The views of a scene show one set of named points, each view turned or mirrored, shifted and resized as a whole, with a little noise and some points left out.

Scene 1
View 1
J_198: [-11   2   8  -1   1   5  -1 -14 -10  -5  -3   6  -2 -12 -22  18  -2  -4
   5  -4  14   2  -5   6  -1  -5  13  -4  -1  -3  -3   0  -4   7 -10   1
   0  -8 -12   5   4  -1  11  -4  19   1  -8   8 -13   2   4 -11   7  -5
  -1]
J_688: [ -6   9   7 -23 -11  15   1 -19  32 -17   0   6 -15  20   5   2 -10  13
  -8   7 -12  17  10 -13  -2  -5  -4 -12  -6 -15  -1   4   6  -3  -2  10
   3   7  12  12   3   7 -11  11  -1   1  16   0  -2 -17   3  -3  19  23
  -6]
J_380: [-19  23  -6  -1  -1 -22  -8 -14   5 -16  26   7   7 -28 -25   9  -8   1
 -11 -18  13  -2  -6  -9   0 -14   9  -6   1   1 -11   6   3  -3 -12  21
  -6 -12   2 -13  18   6  -5  15  11   9  -2  -2 -22 -10   1  -9  21  -5
  -3]
J_477: [-21  14  -2 -11  -5 -20 -13 -14  -5 -16  11   8  -5 -25 -32   8 -13   3
  -9  -7  21   4 -15   3  -6  -4  13  -7  -6   4  -7   0   4  -3 -10   5
   5 -12   1 -11   9   3 -11  11  19   5 -17  -7 -15   0  -1  -7  15 -11
  -8]
J_109: [ -1   8   3 -13 -10  14   1 -21  24 -20  10   5  -6  12  -3   0 -10  18
  -9  -3  -7  15   6 -10  -8  -5  -5 -14   1  -5  -7   1   2  -4  -3  15
   2   2  16   5   9   6 -13   8   1  -4  19   7  -1  -9   1  -5  15  17
  -4]
J_63: [-16  12   6 -10  -2  -2   2 -10  -3  -4   0   1  -6  -9 -15  10  -6  -3
  -2  -9   6   1   1  -4   7  -8   6  -2   2  -5  -4   6  -2   0  -5   9
  -3   0  -2   5   5   2   1   1  10   4  -5   4 -15  -6  -1 -11  18  -3
  -3]
J_595: [-10   5   8  -4  -1  10   3 -14  -5  -3  -5   1  -3  -3 -14  14  -4  -3
   3  -5   5   4   3  -1   3  -6   7  -2   4  -6  -1   3  -7   4  -5   5
  -2  -2  -8  10   3  -2   8  -6  13   0  -1  14 -14  -3   3 -12  11   0
   0]
J_315: [  4   5   1  -1 -10  20   4 -22   5 -18  13   0  -3   6 -13  -5 -12  22
  -3  -9  -2  14   5  -3 -11  -3  -4 -12  11   6 -13  -3  -7  -6   1  14
   3   1  15   2  14   1 -12  -4   1 -12  20  20  -6   6  -6  -9   6   7
   3]
J_99: [-16  12   1  -7  -1  -6  -3 -12   1 -10   8   5  -1 -15 -20  12  -7   0
  -5  -9  12   1  -4  -2   1  -8   9  -4  -1  -2  -6   2   1   0  -8   9
  -2  -7  -3  -1   9   3   0   5  11   5  -5   1 -16  -4   2  -9  15  -3
  -3]
J_764: [-19  31  -9 -11 -14 -24  -3 -10   4 -18  27  -6  -6 -23 -24 -15 -22  14
 -17 -24   8   3   1 -14   5  -9  -4  -3   9   6 -19  13  -1 -18   4  26
  -4   6  24  -5  18   7 -28  11  -6   1   1   0 -19  -6 -17 -13  33 -10
  -2]
J_735: [ -7   2   9  -4  -1  15   4 -14  -6  -5  -5   2  -5   0 -13  12  -5   1
   5  -4   5   6   4   2   2  -5   6  -5   2  -4  -3  -1  -6   5  -5   4
   0  -3  -7  10   3  -2   7  -6  12   0   1  14  -9   0   2 -11   7   2
   0]
J_988: [ -6  11   0   5  -2   2   0 -15  -7 -12  12   0   3 -13 -21   4  -6   8
   0 -16   7   1   0  -1  -2  -9   4  -5  10   5 -10   2  -8   0  -5  14
  -5  -4   2  -1  12   2   0  -2   7  -2   4  15 -15   1  -4 -11  13  -5
   4]
J_363: [-22  26  -3 -24 -13 -19  -7 -12  20 -19  13   4 -14  -9 -12  -1 -15   5
 -16  -6   4   7  -1 -13   4  -6   0  -5  -7  -7  -7  10   9 -10  -2  16
   1   2  14  -1  10   8 -22  19   2   7  -4 -14 -14 -18  -5  -6  31   2
 -10]
J_347: [-19   7   5 -14  -3  -5  -7 -14   0  -9  -2   9  -8 -12 -21  17  -6  -4
  -2  -2  13   6  -9   2   0  -5  14  -5  -9  -5   0   2   3   2 -11   0
   3  -9  -9   1   4   2   2   8  19   5 -14  -6 -12  -5   6  -8  12  -3
  -8]
View 2
J_380: [ -8  -1  -4 -20  14  21   3 -11 -18 -12  25 -17  10  16   5  -2  -4 -22
   3  10  -8   2   2  -1  -4   1 -12 -12  -2  19   4  17   3  -4   2  -5
  10  12  -3 -13  -8   7  -4  -9  11  14 -11  12   7  -6 -12   1 -14   9
   5]
J_363: [-13   0 -11 -20   7  15  -6   0 -15 -10  19 -12   2   8   2   0  -8 -16
   5  -9 -17  13  -4   9   5   3   2  -5  -4  18  12  11  -2  -1  -6  -1
   1  12  -3   6  -8   9  -2   7   8  10   6  10   7  -3  -9   7 -24   3
   3]
J_198: [  7  -5   1  -3  12   8   0  -4  -2 -12  10  -2   8  14  -4 -10  -1   0
   7   5   0  -7   1  -2  -4   6  -6   5  -6  -6  -2  18   6  -5  11 -14
  12   1  -5 -14 -11   6   6 -24   6  -3  -7   1  13  -2  -1  -4   1   1
  -2]
J_99: [ -1  -4  -2 -11  11  12   1  -3  -9 -11  16  -6   5  13   0  -6  -3  -9
   5   5  -6  -1   0  -2  -4   4  -5   0  -5   7   2  15   2  -4   5  -9
  10   6  -4  -9  -9   7   2 -14   7   4  -4   5   9  -5  -6  -1  -8   4
   0]
J_688: [ -8   6 -17  -5 -15   2 -14  10  -1   0   4  -1  -9   0  -2  -8  -7  -7
   8 -16  -9  -2   1  10   9  -1   6   8 -12   6   0  -2  12   5 -11  -3
  -2   4   6   9 -11   2   3  18  16   7  10   1   3  -5   3  13  -9   3
  -7]
J_315: [  7   1  -7  -1  -8   5  -7 -10  -9  -3  -1   7   1  13   5 -24  -1   0
  10   4  -3  -7   0   0   0 -17  -3  -4  -9  13  -6   2   9  -6 -20 -11
  10  -1   6  -9   3  15   5  10  15   5  -6  -2  -2 -12   6   7  -9   0
  -5]
J_347: [  0  -1  -2  -7  12   8   0   0  -5 -17  13  -5   5   8  -3  -1  -4  -4
   8  -3  -5   2  -1   0   1  13  -2   2  -7  -2   4  18   4  -2  11  -6
   8   1  -3  -5 -13   6   5 -20   3  -2  -1   5  15  -3  -6   2  -6   5
   1]
J_988: [  6  -6  -2  -8   8  11   0 -11 -12  -6  11  -4   7  18   2 -18  -3  -5
   4  10  -1  -6   0  -3  -8  -7  -9  -2  -6  11  -2  12   3  -8  -4 -15
  13   7  -3 -14  -3   9   3  -8  13   5  -8   2   4  -6  -2  -3  -6   0
  -3]
J_595: [  8  -7  -2  -3   4   6  -4  -1  -2  -4   6  -1   2  13  -4 -13  -3   0
   4   1  -1  -8   1  -1  -6   0  -4  10  -8  -3  -1  13   4  -5   6 -17
  10   6  -5  -9 -10   4   8 -12  12  -1  -1  -1   9  -1  -1  -4  -1  -3
  -5]
J_735: [  8  -6  -3   0   1   4  -6   0  -1  -4   4   2   2  12  -3 -15  -1   2
   4   1  -1  -9   1  -1  -5   1  -2   8 -10  -3  -4  10   6  -5   4 -16
  10   3  -1  -8  -9   5   9 -13  11  -2  -1  -1   9  -3   2  -1   1  -3
  -6]
J_764: [ -4  -7  -7 -25  13  21  -4 -13 -26  -6  20 -11   8  19   6 -13  -7 -14
   2   2 -15  15  -8   5  -5 -10  -4 -15   0  34  10  11 -11  -9 -18  -8
  10  18  -7   1   2  18  -2  14  11  15   1   8  -1  -8 -12   1 -30  -4
   3]
J_109: [ -6   5 -15  -5 -12   6 -10   1  -5  -2   4   1  -3   7   3 -13  -4  -9
   8  -5  -7  -4   4   5   7  -8   1   0 -11  11  -2   0  12   1 -17  -4
   2   2   8   0  -5   9   2  16  17   9   3   2   1  -9   4  13 -10   5
  -6]
J_477: [ -6   0  -3 -14  18  14   3  -7 -14 -22  20  -9  10  12   1   0  -4 -11
   9   3 -10   8  -2  -1   2   9  -4  -9  -3   6   6  20   3  -4   4  -3
   9   2  -2 -10  -8  11   0 -17   2   3  -8   9  13  -7  -9   4 -13   8
   5]
View 3
J_315: [  2  -3  -5   5   3  14   7  -3   0   4   5  -3   1 -12  -6  14  -8   1
   2 -16  -2   2   1   4  -6   0   5   5  -4   2   1  -1  14  -1  -2   2
  -9   2  10   4   7  -9  -2   5  -5   8   3   4  -4   0  -1  -6  -3   8
  -1]
J_198: [ -1   7  -2  -7  -4  -9  -3   4   1   8  -7  -1   2  -2  -3   3  -7   5
  -6  -1  -2  11   3  -3   5 -10  -3   6  10   8  -4   5  17   0   3   2
  -3  -1   0  -6   7 -10  -1  -1   5  -1  -2  -7  -7   8  -2  -4  -8   4
 -15]
J_477: [ -3   0  -7 -12   4 -16   4  11   6   1  -6   7   4  -8  -3  -3   4  -4
  -6  -2 -10  10  -3   2  10  -9   0  -2   7  -1  -5   0  15  -8   2  -1
  -5  -1   7  -5  10 -13  -5   0  -1   4 -12  -6  -2  16 -17   4  -5   1
 -10]
J_363: [  3   0  -8 -11  11 -13  16  10   4 -10  -3   7   1  -8   3   2   9 -10
  -4  -4  -7   2  -2  11   0  -3   4  -5   2  -8  -3   2  -3 -10   3  -5
 -14   2   9   2   8  -4  -9  -1  -5  -1   4  -2  -2  10 -12   1   2  -6
   5]
J_764: [  1  -9 -11  -5  13  -7   9   3   1  -5  -4   0   4 -19   3   5   6 -14
   4 -14 -12   3  -8  11   0   8   3 -12  -3  -2  -1   4   2  -5   6 -10
 -11   9   8   5  12  -9 -14   1 -13   1  -4   6   1   8 -20   4   1  -8
   8]
J_63: [  1   4  -5  -7   2 -11   1   2   0   0  -7  -1   1  -4   1   4  -3  -1
  -5  -1  -2   7   1   2   1  -5  -2   0   6   5  -3   6   8   0   5  -2
  -8   3   1  -2   8  -5  -4  -1   1  -5   3  -5  -5   6  -4  -3  -5  -2
  -6]
J_688: [  8   8  -2  -2   4   1  16   5   3  -7   1   3  -5   0   0  10  -1  -1
  -6  -2   4  -4   7   7  -8  -8   6   7   1  -5   0   2  -3  -4  -1   2
 -17  -4   8   3   4   4  -2   1   2  -2  21  -5  -8   1   9  -9   1   2
   4]
J_109: [  7   1  -4   2   6   7  16   2   3  -3   4   3  -3  -6  -4  12  -1  -1
  -2 -11   1   0   5   8  -7  -4   8   6  -2  -5   1  -1   3  -6  -2   2
 -15  -1  10   4   5  -3  -3   3  -4   5  12  -1  -6   2   2  -6   0   5
   3]
J_595: [ 1  5 -2 -5 -2 -5 -2  0 -1  5 -6 -3  2 -3 -1  6 -8  4 -4 -2  0  7  4 -1
 -1 -6 -3  5  7  8 -2  5 11  3  5  1 -4  3  0 -1  6 -7 -3  0  4 -4  5 -4
 -7  3  1 -6 -7  1 -9]
J_380: [  2   0  -5  -6  11 -14   8   9   3   7 -10  12   1 -12   2   1   6  -6
  -1 -13 -12   9   2   4   5   1  -2   0   7   5 -10   7   5  -7   4  -5
 -11   5   3  -4  11 -15  -8  -1 -10   0  -8  -2  -9  17 -14   6  -3  -5
  -6]
J_735: [  0   6  -2  -4  -3  -2  -1   0  -1   5  -3  -3   1  -4  -3   7  -9   5
  -5  -2   1   7   3  -2   0  -8   0   7   6   7  -2   4  14   3   3   2
  -5   0   2  -2   6  -6  -1   0   4  -2   5  -5  -6   2   3  -7  -6   5
 -10]
J_347: [  0   6  -4 -12   0 -15   3   8   5   1  -6   4   1  -3  -1   0  -2   1
  -8   3  -4   9   2   0   6 -13   0   3  10   0  -5   2  11  -5   2   1
  -5  -2   4  -6   7  -8  -2  -1   6  -2  -3  -9  -5  11  -6  -1  -6   3
 -11]
J_99: [ -1   3  -4  -8   4 -11   4   6   2   3  -7   4   1  -6   0   2   0  -1
  -4  -5  -6   8   0   1   4  -6  -1   2   7   3  -5   4  10  -3   4  -2
  -7   2   4  -4   8 -10  -5   0   0  -3  -3  -5  -6  10  -7  -1  -5   0
  -8]
J_988: [  0  -1  -5  -1   3   0   0   0  -1   9  -6  -1   2 -11  -2   8  -6   0
   0 -13  -7   8   1   0  -1   1  -1   2   3   8  -5   4  13   1   3  -2
  -5   5   2   0   9 -13  -5   1  -5   2  -3   1  -5   6  -7  -1  -5   1
  -9]
View 4
J_363: [  5   2   1  -5 -10   7  -1   1 -28  -9  -6 -14   6 -12  -6  11  -2 -12
  -5   8  11  15 -11 -24   6 -13  -2   0  10 -14 -13  12   1 -10   1 -25
  -6   0  -1   4  -5  -9 -16  13  -2  -3 -17   6  29 -21 -10  -8   9   7
  -9]
J_595: [ -7 -11   3  -4  -8  13  10  -6   6 -10  -3  -3   5   0  13  -6   0  -2
 -14   6   8   5  -3  -9   4   0   3  12   3  -4  -2   9  11  11  -1  -2
   1  -1   4  -4   3   4  -5  -4  -2   3   0   6  -3 -11  12  -2 -12 -12
  -9]
J_477: [ -7   6  12   3  -6 -14   5  -7 -16 -19 -11 -11   0 -18   4   7  -3 -18
 -23 -10  11   6 -11 -16   1  -4  -1   3  12  -1 -17  -4  -4  -5   4 -11
  12   7  -6 -12   1   6 -13  -2  10   2 -10   5  19 -21   0  -3  -2   1
  -8]
J_315: [ -5 -20   2  -4  -4  13   9 -12  -3   7 -18  -3   8  -3  10   5  10   8
  -4   5  -4  -4   9  -8   7 -17  -4   1   2  -8 -18   7   9  -4   4   0
  -2 -11   3  -4   5  -9  -3   2 -13  -2  27   7  19   4  -2   6   3 -15
 -12]
J_63: [ -5  -5   5  -2  -9   9   7  -2  -4 -14   0  -8   8  -6   9  -2  -1  -8
 -16   6  10   9  -8 -14   5  -3   1   9   5  -4  -2  12   9   7  -1 -10
   0   0   2  -1   0   3  -9   2   1   4  -7   9   6 -16   6  -1  -8  -5
  -9]
J_347: [ -7   4   7  -5  -8   2   8  -6  -1 -17  -4  -5  -4  -8   7  -3  -7 -14
 -14  -2   6   9 -10 -18   0   5   6   8   9  -2  -9  -1   0   2   4  -4
   8   6   0  -7   0   8 -11  -4   4   0 -16   2   5 -24   5 -10 -10  -1
  -5]
J_988: [ -9 -13   5   3  -8   0   8  -8  -3  -8  -8  -6  11 -10  11   4   3  -2
 -22   1   6  -2   2  -8   4 -11  -5   5   5  -5  -7  11   9   5  -5  -9
   4   1  -3 -10   4   0  -4  -5   0   6  12  11  11  -5   5  11  -6  -7
 -13]
J_380: [ -7   2   4   1 -18  -9   2  -4 -17 -15  -8 -11  13 -18   1  13  -8 -11
 -27  -3   8   1  -6 -13   5 -12  -6  -2  10  -9  -9  13  -6  -3 -14 -20
   4  11  -8 -14   0  -1 -13  -3   7  10 -11  16  25 -16  -3   9  -1   9
 -15]
J_198: [-13  -3   9  -3  -9   3  11  -9   8 -15  -5  -3   0  -4  13  -5  -3  -8
 -20  -2   6   3  -5  -9   2   3   4  12   6   2  -6   2   5   9   1   2
   8   4   1  -9   5  10  -7  -9   4   5  -3   5  -3 -13  12  -1 -15  -9
  -7]
J_99: [ -8  -2   6  -2 -11   1   7  -4  -5 -14  -5  -9   5 -10   7   1  -3  -8
 -18   0   8   5  -5 -13   4  -4   1   5   7  -4  -8   8   1   3  -1 -10
   5   7  -1  -7   2   3 -10  -4   3   5  -7   9  11 -14   4   1  -7  -2
 -10]
J_735: [ -9 -12   4  -5  -7  14  10  -8   9  -8  -6  -3   2   2  14  -7   0   0
 -11   4   4   2  -1 -10   6   1   3  11   2  -2  -6   8  11   8   2   2
   2  -2   5  -4   3   3  -5  -5  -4   2   2   4  -2  -9  11  -1 -13 -13
  -9]
J_764: [  3 -10   8   9  -2  -7   0   5 -38  -7  -9 -17  17 -21  -2  20  11 -12
 -20   6  17   9 -10 -18   7 -28  -9  -3   7 -14 -12  20   7  -8  -6 -35
  -8  -3  -7  -4   2 -11  -7  15   2   1   5  11  37  -9 -11  11  13   3
 -17]
J_688: [  4 -10  -6 -19 -13  35   3  -3  -5   8 -11  -3   3   7  -2   0  -4   8
  16  16  -5   9   3 -22  11  -6   4   2   4 -17 -12  11   5  -7   7  -7
 -11  -8  13  11  -6 -15 -15  11 -21  -9  -5   4  15 -11  -5 -16   6  -6
  -8]
View 5
J_988: [  1  10  -4  -3  -2   4  -6   3   0   6   6   0   6   5  -7  -2  -7   1
   0  -1   8  -5   2   3  -5  -5  -3   2  -1   5   1  -1   5 -11   4  -4
   4  -1  -7   0  -2  -8   0  14  -3   0   3   1   3   1  -3  -1  -9  -4
   4]
J_63: [-5  6 -5 -1 -1 -4 -5  7  4  6  2  7  4  2 -4  0 -1  3  0  2  0 -6  0  1
  0 -7 -1  3  0  4  5  0  2 -3  3  3 -2  2 -7  3  2 -6 -6  7 -5 -3  0 -1
  1  2 -1  2 -7 -2 -3]
J_315: [  2   3  -4   1  -1   8  -4  -3  -4  -2   3  -4   7  -3  -8   2 -11  -2
  -5   3   9   6  -2   8 -10  -3  -5   1   8   5  -6   0  -1 -13   8  -5
  -1  -2   0  -9  -1  -6   1  18   6   5  -4  -6   1   0  -4   0  -1  -7
  12]
J_595: [-4  4  0 -3  0 -2 -5  3 -1  7  0  3  9  2 -6 -1 -7  4  6  1  3 -5 -3  4
 -3 -3 -2  4  4  3  5 -3  3 -4  5  4 -3  3 -5  0  1 -9 -4  4 -5 -2 -5  0
  6  0 -1  2 -7  0 -3]
J_764: [  0  16 -17   2  -6   7  -9  10  10   1  15   6  -2   2  -3   1   0  -2
 -17   6   0   5   6  -4   0 -18  -3  -4  -7  10  -2   9   2  -7   1  -8
   4  -6 -12   3   1   1  -1  29   7   3  11  -3 -15   7  -5  -1  -4 -13
   7]
J_688: [ -3  -5  -6   5   3  -1   3   3   5   0  -8   6   1 -10  -1   5  -1  -3
  -7   5  -7   6  -5  10  -5  -7  -1   5   8   3  -5   4  -8  -1   7   4
  -7   1   8  -8   5   2  -7   2   6   3 -10 -14  -4   3  -3   8   8 -12
   6]
J_109: [  1  -2  -6   2   2   3   1   2   3   0  -3   2   2  -7  -3   4  -4  -4
  -8   2   0   6  -1  11  -8  -7  -3   4   6   3  -7   4  -5  -6   7  -2
  -3  -1   5  -8   4   0  -2   9   8   5  -6 -11  -2   1  -3   5   4 -12
   9]
J_99: [-1  6 -5 -1  0 -4 -6  7  4  8  5  5  3  5 -5  0 -2  3 -1 -3  1 -9  4  5
  1 -8 -1  2 -1  2  3  4  4 -5  2  0  3 -1 -7  4  3 -8  0 10 -5 -2  2 -1
  0 -1 -1  2 -8 -4 -3]
J_380: [  5  15 -10  -3   0   0  -5  12  10   9   8   8  -3   8  -5   0   3   0
  -7  -6   3 -11  11   4   4 -12  -3   3 -10   1  -1  10   5  -7  -1  -7
  10  -3  -8   8   2  -6   4  14  -1  -1  11  -1  -2   2  -2   3  -8  -8
   1]
J_477: [ -1   4  -7  -2   3  -7 -10   6   2   7  12   3  -3   7  -9   3   1   3
  -3  -7  -2 -12   9   3   3 -13   1   1  -2   2   1  15   9  -4  -3   0
   6  -7 -11   5   3 -12   8  18  -7  -3   5   1  -5  -3   1   0  -8  -4
  -7]
J_198: [ -2   2   1  -4   4  -5  -7   2  -3   8   3   1   6   6  -8   0  -5   5
   9  -4   4 -11   1   6  -2  -3  -1   4   2   2   6   1   6  -6   2   4
   1   0  -7   2   1 -13   1   5 -10  -4  -3   2   8  -3   0   1 -10   2
  -6]
View 6
J_198: [ -2  -8   9  24   2   3   9   3  -1  -7  -3  21   4   9   7 -10   1  -3
  -3  17  10  -2  10 -19   1 -13   7 -10   1  -8  -3  -1   1  -3 -10  -7
 -12   4   2  -8  -6   4   0  13  -1   2   3   9   2  14   0   3   5  11
  -2]
J_99: [  1  -6   4  15   6   0   9   7  -2 -11   1  16   3  -4  13  -7  -4  -1
   1  11   8  -1   2 -15   4  -5   1  -5   3  -4   0  -8   4  -8   1  -4
 -16  -4   0  -4  -9   7   3   7   1   5   8   4   4   4  -2   4   7  15
   2]
J_988: [  3  -2   2  15  10   2  10   2   2 -13  -3  21  -1  -5   6 -17   3   1
   2   2   1   0   0 -17  13 -11   3   0  -1  -7   2  -5   1  -3  -1  -2
 -17 -14   6 -11  -7   3   0  10  -7  12   4   4   2  15 -17   1   3  18
   1]
J_688: [ 15  -1 -15   1  -2   7 -10  -3  14 -18 -14 -16   8  -2   3   2  -3 -12
   0  -8  11  15 -13  -3  -9   4  -4 -15   9  -8   2   2   5 -26   4   4
   8  -8   7   8   0   6 -10  -1  -6  15  -9   0  -3  -9 -13  11   3  -1
  20]
J_764: [  4  10 -12   0  17  -5  18  14   0 -24  12   9  -6 -25  19  -9  -5   6
  16  -3  -8  10  -7  -5  20  12  -3   8   0   7   1 -15   7 -18  22  -5
 -29 -36   4   3 -21   4   8   2  -2  23   3  -4   6  -5 -25   8   7  29
   5]
J_63: [ -3  -2   2  11   3  -3   8   5  -1 -14  -1  13   3   5  12  -9  -3  -1
  -4  11   8   6  -1 -12   1   0   1  -9   4  -8  -3  -5   5  -7  -3  -8
 -13  -4   3  -3  -7   0   3   8   3   9   0   5   5   2  -6   5   3  15
   4]
J_363: [  6   2 -10   2   7  -2   6  15   0 -20   6  -1   0 -15  20   6 -10  -3
  12   4   4   9  -4  -4   2  12  -5  -6   7   3   0 -13  11 -26  17  -2
 -16 -14  -3   9 -13  10   3   0   4  14   4  -1   5 -17  -7  13  11  14
   9]
J_347: [  0  -7   5  21   1   2   7   9  -3  -9   0  13   5   4  11   0  -4  -3
   3  19  13  -3  10 -18  -5  -5   8 -10   5  -3  -5  -3   5 -13  -3  -6
 -12   3  -3  -2  -7   8   2   8   4   1   5   6   5   1   7   8  11  10
   0]
J_595: [ -1  -5   5  17   1   0   5  -3   4 -10  -5  15   5  10   4 -15   1  -3
  -8   9  10   5   2 -14   0  -7   5 -11   2 -11  -1   1   0  -3 -12  -7
  -8   0   8  -6  -6   1   0  11  -2   7  -3   6   4  12  -7   4   1  11
   5]
J_109: [ 17   2 -15   2   5  11  -6  -4  16 -17 -15  -8   5 -12  -2  -7   1  -8
   4 -14   5  11 -13  -5   2  -2  -1  -6   4  -8   3  -1   3 -23   8   7
   2 -20  11   3  -2   7 -11   0 -15  21  -7   0  -5   3 -26   8   3   4
  17]
J_735: [ -2  -3   5  19   1   2   7   0   3  -9  -6  16   5   8   3 -13   3  -2
  -4   9  10   2   6 -15  -1 -11   9 -10   1 -10  -4   2  -1  -6 -11  -8
 -10  -2   6  -7  -6   3  -1  12  -3   6   0   8   2  15  -6   4   3  10
   2]
J_477: [  2  -5   3  23   8   3  17  16  -7 -11   6  17  -1 -11  15   1  -4   4
  13  17   6  -6  16 -16   3  -6   9   0   1   5  -5 -12   6 -17   9  -6
 -23  -6  -4  -1 -14  14   4   7   1   5  10   6   5   0   2   8  16  17
  -5]
J_315: [ 10   3  -8  11   9  14   4  -9  14 -14 -13   5   1  -9  -7 -15   8  -3
   4 -11   2   6  -2 -11   9 -12   7   0  -2  -7   1   1   0 -16   3   3
  -5 -23  16  -6  -5   4  -8   7 -18  20  -7   2  -5  19 -29   5   1   8
  10]

In a view up to two points have been moved. Name them for each view, in the order of its rows, or write -.
view 1 -> -
view 2 -> J_477
view 3 -> J_688
view 4 -> -
view 5 -> -
view 6 -> J_109, J_735
